Each row is a point on a landscape with many valleys, with its height.
A ball rolls from a point to whichever of its 2 nearest points has the largest drop for the distance, and stops where none of them is lower. Distance is the straight distance between rows; heights are no part of it.
zel height 6.78: [ 99 166 142 103 152 102 118 142 207 116 166  61 133 138 130 116 144 197
 171 100 136 108 132  83 181  66 174]
Fak height 5.70: [ 92 148 111 134 124  90  88 146 142 147 141  83 144 151  77 116  85 212
 137  70 144  98 101 126 165  61 161]
mog height 7.19: [112 165 108 150 127 115 115 184 137 144 103 131 173 159 120 145  70 186
 103  89 127 105 171 135  97 130 110]
nagek height 4.19: [107 125 142  89 146 188  66 164  93 121 177 204 130 118 137 162 160  90
 102 120 118 148 126 123 116 155 108]
Vure height 5.44: [112 159 130 104 143 109 104 142 105 116 115 143 158 142 135 152  88 179
  95  83  98 116 108 149  99 133 158]
mafa height 4.53: [178 130 129 144  89 172  82 171 131 162 170 135  96  95 164 122 116  96
 138  97 125 147  79 128 158 134 111]
tavun height 2.63: [172 128 105 156 131 147 180 164 150 157 118 141 112 139 184 132 128  77
 155 117 119 129 145 125  90 163  89]
bemu height 6.38: [122 130 104 123 167  48 104 143 141  98 132  52 147 162 128  97 114 143
 128 156 135 130 174 167 132 100 127]
gufif height 3.32: [161 120 160  95 129 174 132 114 111 129 157 163  76  86 149 124 169  86
 106 136 124 161  75 115 141 146 124]
gevo height 2.81: [134 138 121 167  71 177 185  26 134 116  79 109 134 100  62 112 143 100
 137 147 158  95 150 132 144 144 125]
rud height 5.98: [180 120 146  97 176 121 175 137 136 107 148 110  90 122 189 123 169 135
 127 129 104 127 103 108 116 134 161]
Kame height 2.54: [145 114 166 110 140 162 199  93 135  96 128 148 114 113 142 130 214  99
 107 169 116 103 144  80 108 156 125]
vose height 6.68: [154 185 131 145  86 149 148 161 165 179  93 119 127 141 113 121 100 181
 129  76 146  98 174 107 119 124 136]
vob height 5.09: [175 119 143 133 101 142  99 134 146 147 164 110  78 101 157 104 136 101
 138 112 126 166  81 125 180 125 119]
Dol height 5.05: [ 76 106 155  81 154  94  94  98  85  95 147 185 168 140  91 158 116 150
 123 126 122 123  79 132 142 113 149]
geva height 3.21: [ 95 148  90 184 114 144 119 127 109 143 102 129 152 118  62 154 108 115
 115 142 131 123 185 140 122 141  94]
ribik height 3.79: [108 129 127 110 177 101 106 144 137 100 116 138 160 154 121 137 116 153
 113 103 108 120 152 117  86 134 140]
Tidaz height 3.23: [127 101 149  74 163 150 143 164  65 106 136 197 130 146 172 149 169 106
  94 159  96 161 131 120  78 173 121]
Vuki height 7.64: [145 117 160  94 120 153 134  91 117 129 140 155  97  97 123 131 128 118
 113 101 124 124  48 132 151 129 141]
bonur height 5.52: [ 75  89 158  61 157 108  89 110  78 106 163 208 152 139 126 168 140 144
 103 138 126 138  52 126 148 113 165]
Ludob height 3.39: [146 132 121 138 143 147 183 138 148 127 106 152 137 143 149 140 151  82
 133 133 105 105 176 119  74 178 125]
sapo height 6.71: [121 117 119  84 179  78 159 129 144  79 124  88 158 166 156 106 154 123
 131 148 114 122 155 137  96 137 153]
fovut height 3.18: [173  90 140 144 128 165 150 127 166 141 144 121  70  98 144 110 174  63
 149 142 126 147 127  95 150 147 117]
kizo height 4.06: [145 133 144 130 142 137 150 134 175 134 143 116 116 137 158 133 145 134
 126 113 111 126 131 102 115 134 146]
Kuram height 3.19: [ 85 149 132 104 168  98 126 123 160  97 126 115 190 145 115 133 143 156
 117 120 109 100 169 118  86 147 158]
Dig height 2.24: [ 97 119 105 131 176  97  85 206 151 154 172 152 139 168 156 135 127  84
 159 127  82 160 164 123 114 133  91]
tipa height 4.91: [130 146 125 131 133 144  58 206 110 143 156 143 133 129 145 148 111 111
 114 104 120 155 144 145 129 143  92]
megi height 3.64: [ 80 129  99 183 103 148  79 120  86 154 155 138 114 102  36 155 124 120
 117 154 144 140 156 162 153  83  85]
duva height 6.11: [ 83 135 142  88 162  97 104  82 201 115 159  95 156 125 108 137 158 142
 134 118 117 101 130  74 154  95 184]
Zol height 4.27: [127 122 128 133 120  68 162 114  65  95  56 102 178 138 143 102 108 156
 119 187 150 155 132 193 100 136 133]
Botal height 1.22: [129 138  95 143 128 128  89 181  82 125 108 141 129 142 128 139 105 100
 106 134 126 157 149 169 108 132  92]
Desu height 4.98: [139 121 159 130 106 132 171  45 165 114 114  88 121 109  97 109 137 139
 140 116 137 103  88 103 149 136 173]
Torin height 2.83: [138 136 100 178 100 153 108 129 113 135  92 125 130 118  99 138 110 101
 124 135 159 119 176 150 106 127  77]
depog height 3.22: [ 60 117 140 121 182  80  88 152 175 115 150 129 177 153 104 146 164 115
 132 130  92 132 184  84 135 127 118]
segi height 7.95: [135 101 166  94 137 132 108  96 159 123 194 126  84  95 137 115 162  96
 136 140 123 135  63  98 176 120 156]
Kopi height 3.66: [171 113 109 167 115 131 146 156 191 162 131 104  85 127 142  94 151  54
 182 149 123 140 160 128 151 128 105]
zez height 4.04: [ 92 103 135  97 139 180  91 146  72 115 161 210 130 116 148 165 148 104
 101 169 132 149 129 129 114 153  92]
Tel height 5.78: [157  98 139  86 163  77 190 125 162  83 143 100 126 134 169 108 179 114
 125 173 128 132 123 130 119 128 167]
bupi height 2.47: [ 83  95 140 123 178 121 124 143 178 132 174 158 142 149 124 150 186  56
 150 158  97 126 171  84 132 145 105]
mot height 5.80: [113 153 113 141 108 111 116 115 106 123  99 135 154 151  96 138  86 176
 102  76 115 104 101 145 109 130 144]
fur height 1.51: [111 110 121 122 141 142 104 156  94 105 132 161 140 144 129 140 128 100
 111 151 116 147 160 158 114 152  91]
Fana height 5.85: [148 125 155  81 175 100 170 119 135  81 135 128 119 133 162 137 179 109
 112 151 109 115 124 101 110 129 165]
kovet height 5.25: [137 145 122 118 152 141  80 208 122 141 137 164 134 140 159 154  98 130
 101  80 108 148 135 112 101 134 124]
zak height 7.50: [130  96 166 101 108 122 150  71  90 120 111 134 117 107 121 122 119 132
 138 125 138 121  55 122 161 123 151]
sig height 3.57: [137 120 134 144  72 166 140 115  49 131  81 156 117 109 161 136  99 111
 102 147 149 142  94 181 134 139  82]
gom height 6.22: [151 179 135 128 128 140 136 187 156 189  97 140 133 152 153 143  98 197
 127  64 131 112 170 121 116 131 129]
tiv height 6.91: [122 149 121 140 134 120  54 219 138 160 138 137 121 152 135 131  75 172
 123  90 118 146 143 122 117 117 101]
zug height 5.50: [159 126 142 115 114  98 178  74 150 102  95  74 111 115 158  97 129 135
 121 129 124 128 100 137 126 139 158]
kemo height 3.17: [138 164 139 145  99 159 188  66 164 149  85 101 154 108  94 129 129 159
 137  94 134  77 139  83 115 169 159]
ruso height 3.11: [138 145 140 126 175 148 171 125 154 114 116 159 154 137 132 148 181 105
 119 116 102 106 174  88  62 180 142]
vili height 3.16: [136  98 136 153  91 169 156  60 171 117 118 117 104  96  80  98 170  86
 156 187 161 125 161 103 165 134 119]
Gusu height 2.94: [ 61  99 124 164 129  98  79  92  95 145 156 141 139 119  16 128 113 141
 131 162 140 141 119 149 185  70 115]
vin height 4.46: [165 142  82 203  96 117 137 169 164 169 101  77 112 132 111 107 108 108
 143 130 150 135 162 132 133 102 106]
Zun height 6.76: [152 125 148  89  99 139  85 163  75 137 150 160 104 105 173 133 106 131
 114 114 125 191  54 161 135 136 131]
zuba height 3.62: [165 127 138 137 148 128 169 134 147 115  97 123 116 127 161 125 141 115
 126 122 110 128 146 125  91 158 130]
lubi height 3.09: [177 153 130 182  74 154 153 137 149 153  86  97 107  97 141 133  99 111
 126  93 149 117 131 130 113 141 117]
vigom height 4.76: [ 33 154 108 159 139  95  84 130 130 164 126 102 171 134  40 149 114 165
 106 133 105 134 187 110 130  89  95]
tuk height 6.16: [112 103 148  56 168  92 127 129 118  78 176 164 121 125 161 149 164 144
 110 157 114 131  81 112 125 122 169]
Koza height 3.75: [126 120 121 161  66 139 142 106  17 141  90 161 116 114 123 136  65 124
 120 139 162 134  82 198 131 114  92]
repid height 4.79: [129 154 152 117 170 140 133 120 177 123 172 125 114 112 147 141 169 148
 123  99 115 118 120  79 141 125 166]
tud height 2.16: [139 168  90 178  67 155 112 128 105 152  88 115 128 109  79 155  90 127
 113 107 158 109 153 143 100 112 107]
Rar height 2.22: [ 63 153 125  80 173  85 121 111 130 102 130 111 209 160 108 133 116 192
 104 118 116  92 147 113  89 150 170]
dak height 3.45: [112 114 138 129 140 164 182  97 170  96 115 134 152 123 108 142 190  85
 127 161 125  90 191  84  94 176 118]
lufa height 6.43: [ 95 154 129 132 149  90  40 212 134 148 157 122 145 150 132 146  93 182
 114  92 104 148 135 125 133  84 116]
keb height 3.94: [ 73 142 135 118 175  88 110 147 189 119 146 109 185 152 117 145 146 158
 128 112 101 117 180  95 111 114 142]
zik height 4.65: [124 116 170 114 123 157 166  49 165 104 132 130 125 113  93 128 167 116
 136 125 128 109  91  87 150 145 165]
boti height 4.47: [ 81 106 123 116 119 119 109  93  85 103 106 162 145 136  89 131 116 145
 120 179 150 140 118 168 140 128 113]
Mefof height 5.06: [116 149 141 116 124 137 124 120  93 115 108 166 147 133 141 160 112 163
  89  84 116 126 103 132  88 158 138]
buku height 6.27: [122  97 153  70 146 115  96 133 123 100 159 146 114 120 161 139 156 120
 112 163 127 151  88 127 135 128 141]
nek height 2.19: [180 140 127 129 128 170 152 161 131 136 116 152 106 113 193 139 139  86
 123 101 112 136 122 121  94 158 109]
ramo height 2.14: [ 97 102 117 154 156 151 129 155 173 140 151 157 144 143 108 155 165  56
 156 136 118 108 193  96 134 149  94]
gadag height 0.47: [132 118 100 164 116 157  88 164  86 142 132 156 113 122 110 148 119  71
 130 173 142 146 179 160 120 132  63]
sofos height 7.09: [116 140 135 107 128 110 125  98 153 115 126  97 149 136 134 116  97 184
 132 102 119  97 106 127 133 112 173]
dotam height 6.19: [127 149 121 140 112 116  75 151  72 143 123 139 125 155 125 130  80 160
 110  83 120 157  85 166 122 101 118]
Seda height 2.99: [145 116 119 174  62 181 170  66 156 130  85  99 106  90  86 114 149  72
 150 168 171  95 157 123 152 128 110]
rikas height 3.15: [183 167 117 152  78 168 113 176 119 174 119 135  84  98 169 146  92 111
 123  94 138 127 102 116 106 135 117]
gegu height 6.58: [163 137 120 109 112  89 155 104 165  99 130  40  99 126 174  94 102 162
 159 116 131 110  80 152 164  83 175]
voba height 6.17: [105 168  85 156 116  90 129  99 118 184  87  63 174 144  48 106  84 200
 131  93 138  97 123 129 140  92 174]
kitur height 4.18: [106 125 134 160 121 134  41 182 148 167 184 130 109 126 124 136 122  93
 135 128 119 163 134 132 170 102  84]
nep height 0.80: [121 139  80 169 123 146  93 194 101 155 122 147 129 142 119 140 106  67
 141 137 133 126 176 171 104 139  80]
bel height 7.42: [130  82 156  95 104 102 171  68  58 115  86 155 147 119  90 108  95 144
 141 113 142 112  54 137 147 109 162]
rali height 3.38: [136 111 159  67 155 135 152 118  62 105 115 180 122 130 176 155 174 125
  94 157 110 158  97 112  84 162 152]
Rumat height 3.00: [159  85 111 150 123 152 173 141 148 139 133 162  98 124 166 119 171  46
 161 160 129 142 152 133 108 147  78]
Zavu height 6.73: [171 115 112 104 106 103 136 131 126 101 121  58  92 137 198  98  92 151
 146 128 131 142  81 172 154  86 158]
desut height 2.73: [179 138 130 125 173 147 170 169 128 149 146 164  99 127 207 146 166  91
 113 108 101 149 124 104  96 151 127]
feg height 4.36: [147 122 160 121 126 145 182  71 126 102  99 130 115 102 116 119 168 122
 111 135 123 119 100 106 125 150 151]
vitof height 3.67: [132 136 173  72 160 112 187  88  55 105 113 176 116 115 165 167 178 146
  78 151 111 132  83 106  92 155 159]
ner height 3.73: [151 110 148 100 103 191 112 122  90 130 151 189  98  82 150 147 167  94
 123 143 129 132  92 113 125 158 109]
deko height 6.62: [ 82 136 115 107 142  63  90 125 121 127 163  96 158 152  83 135  65 185
 136  85 127 102  92 130 166  67 169]
Buri height 6.23: [194 143 124 108 176 127 192 157 123 121 126  87  85 127 222 128 131 145
 137 102 114 132 107 114 122 137 156]
bon height 4.16: [148 111 157 142  88 113 190  78  82 114  47 105 141 121 175  98 117 133
 112 153 149 138  87 178 120 157 121]
kefa height 4.35: [107 103 139 137  80 180 146  62  64 118 116 185 135 109  90 148  96 119
 131 130 148 103 110 154 135 133 115]
fite height 3.07: [141  85 124 135 114 167 140 146 118 123 130 170  96 113 152 122 145  56
 153 181 154 150 155 132 124 158  73]
fose height 0.81: [ 76  95 109 153 102 169  94 112  77 117 150 194 123 106 107 132 123 103
 128 215 158 136 183 151 126 134  65]
daz height 5.56: [112 147 153 114 153 113 116  95 173 124 153 126 149 125 113 130 146 170
 133  97 116 103 111  81 150 106 178]
bepu height 1.65: [109 118 107 147 170  94 104 192 197 156 178 130 128 187 147 134 141  95
 164 130 107 148 177 113 135 118  93]
lukeb height 4.59: [118 120 118 149 141 104  38 210 122 149 170 135 118 147 137 135 117 100
 115 133 125 178 150 146 143 119  76]
Pina height 3.51: [ 84 135  97 171 118 135  93 112 124 148 133 117 138 116  38 137 130 104
 119 165 149 131 180 143 147 107  83]
romov height 2.25: [ 51 105 131 162 129 102  53 117 122 138 165 123 147 118  34 147 127 120
 121 162 123 152 145 140 166  73  94]
guzo height 5.53: [ 69 153 101 161 151  78  86 164 116 159 122  98 167 144  67 135  96 190
 111 127 114 140 192 130 111  87 113]
veb height 5.71: [142  91 140  79 135  59 187 110 178  72 131  95 107 123 159  71 158 132
 145 191 146 123 122 137 133 110 166]
puba height 6.90: [121 129 129 101 141  89 123 100 164  95 137  74 136 142 117 107 131 147
 122 126 127 110 117 128 151 111 165]
Tofim height 1.43: [ 73  93 145 113 129 170 114 102 116 113 174 193 125 111 114 137 166 103
 124 194 135 139 138 115 134 145 100]
gisi height 5.81: [192 125 105 129 135 115 123 157 167 120 148  56  90 140 193  86 110 125
 170 109 122 154 120 139 158  97 146]
vomot height 0.59: [131 126 121 135 179 118 125 174 185 151 162 126 117 155 160 128 142 101
 158 117 107 127 163  99 128 130 128]
vaga height 5.65: [140 154 121 116 153 146 115 210 156 164 130 155 134 156 171 139 103 162
 121  76 126 123 159 114  98 147 131]
motus height 6.03: [159 133  88 119 161  87 123 187 162 100 137  63  97 162 181  88 104 135
 169 133 124 132 130 160 149  90 137]
tor height 1.07: [ 74 104 134 119 108 177  79  91  81 103 147 198 125 113  91 153 137 115
 118 180 144 135 154 136 140 140  87]
lika height 5.37: [205 134 124 132 131 128 159 137 180 141 146  68  68 128 210  90 128 120
 163 109 116 135 121 117 144 117 139]
fumap height 6.67: [147 118  99 121 158  79 182 123 156 103 117  76 150 167 154  89 149 108
 147 149 120 117 176 146 106 134 143]
Putuz height 3.91: [ 72 166 130  97 163  98  94 125 136 114 146 146 192 161 106 162 109 179
 107  95  94 108 158 100 106 135 155]
gul height 7.37: [138 117 140 121 115  99 136  78  80 109  95 133 146 131  83 111  85 143
 134  98 143 113  84 162 141 104 163]
tisu height 5.75: [ 88 154 122 139 175 102  67 219 143 141 155 160 161 175 135 157 100 168
  99  96 103 145 157 125 111 116 116]
zope height 3.97: [169 135  91 176 103 133 157 149 185 166 120  92 111 128 120  98 131  85
 174 133 152 117 183 125 140 119 128]
mulo height 6.48: [178 145 117 124 170 117 194 163 163 122 115  86 106 154 206 108 127 142
 162  98 105 114 143 111 114 131 147]
tak height 6.00: [145 153 131 152  95 126 102 136 109 135 111 124 124 138 119 129  85 155
 117  91 118 124 103 152 114 133 126]
sut height 6.97: [183 117 118  97 112 106  75 164  98 136 139 113  91 133 180 112  99 134
 132 118 134 187  68 175 154 102 143]
Ludul height 6.41: [139 109 152  59 127 126 117 135  85 128 159 161 104 111 182 129 146 128
 122 142 129 171  54 134 147 130 155]
zos height 4.05: [155 159 134 140 107 179 188  94 163 150  90 122 135  99 117 145 149 127
 125 101 137  79 155  79  94 165 141]
saled height 4.50: [ 96 149 103 154 108  99  91 129 118 175 121 110 145 154  75 133  77 211
 123  75 135 106 121 127 139  92 148]
tera height 3.46: [173  73 127 139 116 137 149 132 175 137 133 109  68 130 161  88 155  59
 175 160 142 156 136 130 159 134 102]
kazad height 2.65: [ 91 115 119 127 174 126  67 194 125 139 163 168 141 153 127 151 137  96
 111 124  98 161 149 117 109 136  96]
nazu height 2.72: [165 101 164 108 138 151 157 114 155 127 147 141  88  98 153 128 181  85
 125 148 122 141 101  89 140 150 132]
zupa height 5.68: [129 158  87 177  80 114 149  98 144 190  93  69 149 127  53 105  96 182
 126  86 160  97 140 127 142  83 148]
buva height 5.92: [ 84  94 165  33 163 100 106 112 102  93 182 197 134 116 146 150 169 136
 103 168 132 143  50 109 137 110 173]
Pobik height 4.70: [158 168 120 154 117 183 176 143 171 160  98 139 136 103 140 162 142 103
 138  96 140  80 170  83  77 177 117]
Pumi height 3.26: [128  99 127 150 108 163 174  78 164 110  98 121 127 110 106 104 194  70
 157 186 148 119 189 109 136 149 107]
tus height 6.60: [156  98 151  80  96 139  93 129  61 133 153 165  91 102 180 138 138 136
 134 130 135 185  20 149 161 135 130]
gif height 1.77: [110 107 117 154 139 143 102 159 150 113 134 160 136 141 116 144 139  76
 136 152 121 136 172 127 121 151  79]
dat height 2.11: [126 141 130 138  94 166 175  33 160 137  84  99 154 107  71  94 157 141
 134 105 137  76 133  89 138 141 176]
kapum height 7.02: [128 176 124 142 111 123 150 129 170 165  95  90 156 145 104 113 111 201
 131  89 137 104 158 104 127 136 158]
nok height 4.41: [ 96 119 127 138 110 101 137 103  56  97  84 155 168 130 116 120 112 150
 113 180 151 152 114 192 124 141 115]
Nuzoz height 1.81: [140 133 140 128 174 153 143 160 185 144 176 157 103 120 162 144 172 102
 132 121 104 122 150  83 128 138 124]
fuben height 0.67: [120 105  97 134 107 166 103 149  67 116 136 182 114 110 128 140 121  86
 135 206 162 152 193 163 127 146  66]
met height 3.37: [ 86 103  99 173 116 130  86  97  58 155 156 156 128 106  21 145 106 143
 136 170 147 138 129 182 169  73  89]
fazo height 2.78: [143 137 149 123 164 149 201 109 118 110 112 148 127 119 153 134 193  94
 109 131 102 114 146  89  73 169 141]
Lelan height 6.47: [ 85 137 133 103 160  84  99 116 213 107 177  79 154 141 129 121 153 157
 159 117 130 110 148  85 176  81 157]
Rom height 5.51: [163  95 159 120 101 137 129  97 153 124 153 115  66 101 148  90 129 114
 143 139 130 162  68 126 183 124 137]
lifil height 0.58: [119 159  80 197  80 132 124 136  82 175  97 114 137 119  57 147  80 158
  94  87 147 100 136 156 106  99  99]
Vul height 6.20: [145 125 105 119 152  69 106 158 152 102 152  55 123 154 149  92 105 159
 148 127 139 127 143 165 155  95 147]
Mizod height 3.63: [116 123 152 129 133 171 151  76 146  97 113 137 146 119  95 138 171 110
 114 149 115 112 145  87 112 163 130]
ruri height 4.74: [112 121 151 102 127 127 103 102  92 119 113 165 135 135 106 151 104 135
 114 107 118 125  74 143 111 143 140]
Revid height 4.09: [145 131 172  91 155 140 173  75  94 107 117 156 121  98 141 145 163 127
 100 131 120 114  93 109 102 149 156]
nus height 6.51: [107 160 109 143 107 107 150 107 106 161  92  84 186 156  72 106  72 210
 123  76 127  96 127 129 109 124 146]
vam height 5.89: [132 120 122 190  68 142 143  67  66 136 110 140 116  85 111  95 115 115
 149 187 173 140 114 179 160 110  90]
zafu height 7.79: [136 105 162 102 109 160  89  90 146 127 169 146  86 118 108 128 146 116
 123 119 117 140  70 111 158 116 147]
fes height 6.59: [ 73 141 116 140 175  45  91 154 154 118 142  59 171 137 109 104 121 158
 136 163 121 133 188 147 131  90 125]
zabes height 6.72: [110 182 110 161 101 117 129 138 110 153  71 107 178 139  88 125  78 197
 103  86 137 113 151 136  88 137 137]
Seb height 2.18: [102 154 102 182 106 131  89 141  89 150 101 129 149 134  52 161  83 150
  92 103 143 130 142 155 107 114  99]
Zofi height 4.67: [ 59 107 129  98 141 101 104  92 106 101 133 173 155 130  67 136 113 147
 110 133 132 132 105 149 140 135 126]
ziga height 3.92: [127 107 144  89 126 191 117 136  73 100 136 204 111 102 157 155 172  92
  93 149 118 150 109 119 101 163 104]
tora height 6.87: [166 116 121 107 104 134  74 189  82 146 146 150  94 131 177 127 110 120
 125 115 135 196  97 178 135 125 118]
vib height 3.20: [149 109 122 120  91 186 121 151  80 138 135 172  99 109 181 144 131  63
 133 161 136 144 145 144 109 169  86]
matak height 4.52: [118 106 152 115 108 145 133  76  53 115 112 191 140 114 103 138  97 125
 121 122 129 125  73 139 141 133 125]
mak height 4.28: [138 146 119 137 147 142 126 154 135 121 119 146 150 148 142 142 121 137
 113  99 119 122 158 129  91 149 124]
dopup height 2.34: [144  86 153 108 140 154 176 105 130 102 142 154 108 106 133 110 185 101
 135 179 134 129 131  80 134 145 132]
tas height 4.78: [150 158 123 139 134 150 160 154 155 161 113 149 140 121 149 144 127 146
 131  96 124 101 165  99  81 161 130]
Fepes height 7.21: [ 79 167 128  98 141  93 122 136 184 139 151  68 157 154  92 126 121 215
 156  88 134  92 132  86 181  79 178]
Sufe height 2.59: [118 142 133 148 148 173 116 156 168 142 150 148 123 109 127 152 170  89
 134 117 125 113 149  88 110 151 124]
vus height 3.74: [172 144 140 171  82 142 178  91 128 137  76  79 111 109 130 113 103 122
 134 115 149 118 102 134 139 139 127]
Ziko height 3.58: [ 41 124 120 145 132  92  60 132 137 158 155 108 161 134  27 150 113 155
 112 123 118 136 145 114 160  67  94]
zete height 5.22: [161 155  99 206  79 112 145  96 147 164  83  50 140 131  82  85  98 171
 127 108 157 118 150 142 141  99 137]
siv height 4.88: [186 151 100 202  82 119 148 124 149 155  88  60 111 132 111 104 107 133
 130 118 158 135 145 166 124  94 120]
dor height 4.22: [131 106 143 126 108 108 174  90  89  88  57 114 157 135 154 101 121 127
 122 170 134 142 133 176 101 145 120]
Maber height 5.83: [143 120 124 148  75 138 124  84  97 136 110 143  98 104 116  94 108 112
 142 165 154 153  95 153 153 119 112]
Dala height 6.18: [ 79 146  95 154 174  53  88 181 134 141 139  64 158 151  92 107 101 183
 125 123 116 137 201 143 135  88 116]
pav height 5.66: [140 108 130  91 127  58 175  83 137  63 115  72 143 127 149  79 134 146
 138 180 147 132 112 157 126 123 160]
ses height 6.84: [162 124 123 113 130 107 100 143 133 106 146  94 101 145 164 114  95 157
 137 116 128 151  80 167 152  99 144]
kis height 5.28: [167 134 148 104 128 119 171  63 157 101 131  78  98 111 130 108 133 151
 132 119 120  96  95 115 144 124 180]
Gibid height 6.61: [165 128  95 136 152 101 195 150 172 128 108  70 128 161 181  87 126 127
 170 127 117 109 162 142 109 145 148]
Fikas height 3.65: [126 127 121 147  91 180  51 170 148 164 163 147 102 108 117 139 128  85
 127 117 129 140 126 110 159 120  97]
Kuv height 5.79: [154 156 137 112 128 134 174  91 178 117 139  74 114 120 135 115 143 191
 157  91 120  82  97  94 165 119 192]
manu height 2.60: [102 122 136 141  98 170 185  17 145 126  86 118 152 125  56 116 156 115
 129 149 140  86 132 111 139 150 146]
rofo height 2.98: [110 116 139  94 192 134  91 183 126 127 166 180 141 142 165 157 162  89
 111 118  93 152 131 116 104 155 126]
zes height 5.02: [ 75 163 129 114 186  97  84 176 133 119 154 160 177 159 142 159 115 184
 107  99  97 121 158 102  96 128 140]
boz height 7.28: [130 130 143 109 129  90 141  95 111 108 103 111 139 141 114 117  87 174
 141  83 125 101  67 145 142 122 185]
Pere height 3.14: [127 104 129  83 182 129 124 194  92 133 146 191 137 148 186 155 171  85
 111 146  93 168 129 129  87 158 110]
Satip height 5.74: [145 100 137 135  85 138 111 101 111 127 137 137  81 100 132  93 101 121
 151 143 153 165  53 151 179 112 133]
Vog height 7.17: [105 131 118  90 134  69 106 119 104 102 138  98 134 145 117 119  83 179
 132  94 119 117  72 149 155  89 181]
Sab height 2.85: [151 118  90 158 131 125 198 141 165 139 114 120 123 146 170 116 150  59
 161 148 119 124 163 143  94 171  95]
Funo height 1.72: [104  71 154 116 132 161 116 106 141 102 167 182 108 111 111 127 194  77
 131 213 141 122 154  91 156 147 104]
givub height 3.33: [114  88 141 126 149 147 185  99 166 101 119 138 144 131 100 106 196  69
 141 189 122 123 186 110 121 174  97]
Fega height 3.12: [132 144 130 139 114 187  89 147 134 139 146 160 116  94 110 153 142  85
 124 127 128 124 147 113 133 140 105]
vibu height 7.23: [126 169 119 146 119 126  87 193 158 156 129 127 139 158 117 136  92 187
 128  82 134 128 166 113 121 112 120]
Fiko height 3.87: [158 149 133 151  83 173  86 155 127 161 131 146 100 112 136 147 102  97
 112  93 141 145 105 131 131 126 119]
fozi height 5.60: [149 104 150 108 120  94 172  64 145  91 102  83 118 108 127  66 132 131
 139 173 147 127 102 145 149 126 169]
vifu height 6.79: [124 126 115 110 175  86 127 122 171  92 144  66 153 166 141 106 145 143
 138 141 116 117 150 127 124 106 155]
Tozi height 1.82: [180 166 131 169  68 179 136 147 109 161  86 117  97  93 154 156  86  95
 120  84 158 108 111 146 121 146  93]
kavav height 7.40: [ 96 167 117 127 121 113 133 115 163 149 116  66 157 156  83 107 108 208
 147  83 134  85 138  95 150 100 171]
tebim height 3.36: [148 123 142 118  81 191 123 116  57 133 117 177 111  90 174 134 117  87
 109 158 158 142 119 158 118 154  91]
tidu height 4.34: [110 115 136 119  98  84 154 122  49  92  64 143 160 148 164 133 110 149
 101 180 141 164 109 185  95 144 120]
gav height 2.93: [144  78 103 135 146 118 188 131 139 115 116 146 121 149 166 101 158  72
 152 180 119 133 158 148 110 152  88]
sogu height 2.79: [ 60  89 120 122 173  98  92 147 166 119 173 126 159 153 100 153 163  79
 146 165 102 144 184  88 138 128  91]
gola height 4.03: [175 128 156 150  88 123 170  79  90 134  61  97 113 101 154  99  93 126
 123 132 150 124  86 171 133 129 124]
Gad height 3.13: [116 142  91 179 115 112  97 122 103 164 117 108 148 145  56 129  77 178
 102  96 126 124 105 150 122 110 115]
perev height 3.93: [122 124 117 153  91 156 101 104  34 137 106 180 128 120  90 158  93 121
 113 127 153 133  97 191 128 119  89]
ledo height 6.92: [135 173 109 134 128 115 145 156 108 134  88 125 181 144 139 133  73 200
 103  82 121 109 151 121  84 138 145]
lida height 4.13: [ 98 126 118 149  81 188 107  95  55 136 122 194 131 109  71 175  85 117
 115 126 148 102 124 167 132 125  97]
Sinul height 6.29: [146 157 127 103 125 124 160 100 177  86 134  40 100 122 151  94 108 184
 168  89 139 103  89 109 171  94 183]
Tomiz height 8.10: [155 109 157  64 140 110 121 118 145 111 182 133  78 117 173 113 144 118
 150 148 130 146  54 118 169 115 157]
luden height 4.55: [211 155 118 143 129 154 170 165 150 154 145  87  72 119 206 121 125 137
 151  85 116 132 115 113 142 126 126]
miriz height 3.47: [212 145 116 131 152 143 172 178 141 165 137 131  76 122 217 135 141 109
 140  93 108 134 112 101 111 142 127]

Call two points neighbours if one is among the 2 nearest of the other. Go from one point of each pair to the other, from neighbour to neighbour, staying as low as possible. Name the highest point that can't be avoided.
dopup, lifil | sut
vomot, dat | feg
lifil, Tozi | fes
Rar, gadag | keb
vomot, gadag | tas
nek, Tozi | vam
lifil, romov | megi

Where does a ball stop that starts at each point below?
tak | nek
tora | Tozi
dotam | nek
vifu | vomot
ledo | dopup
ses | vomot
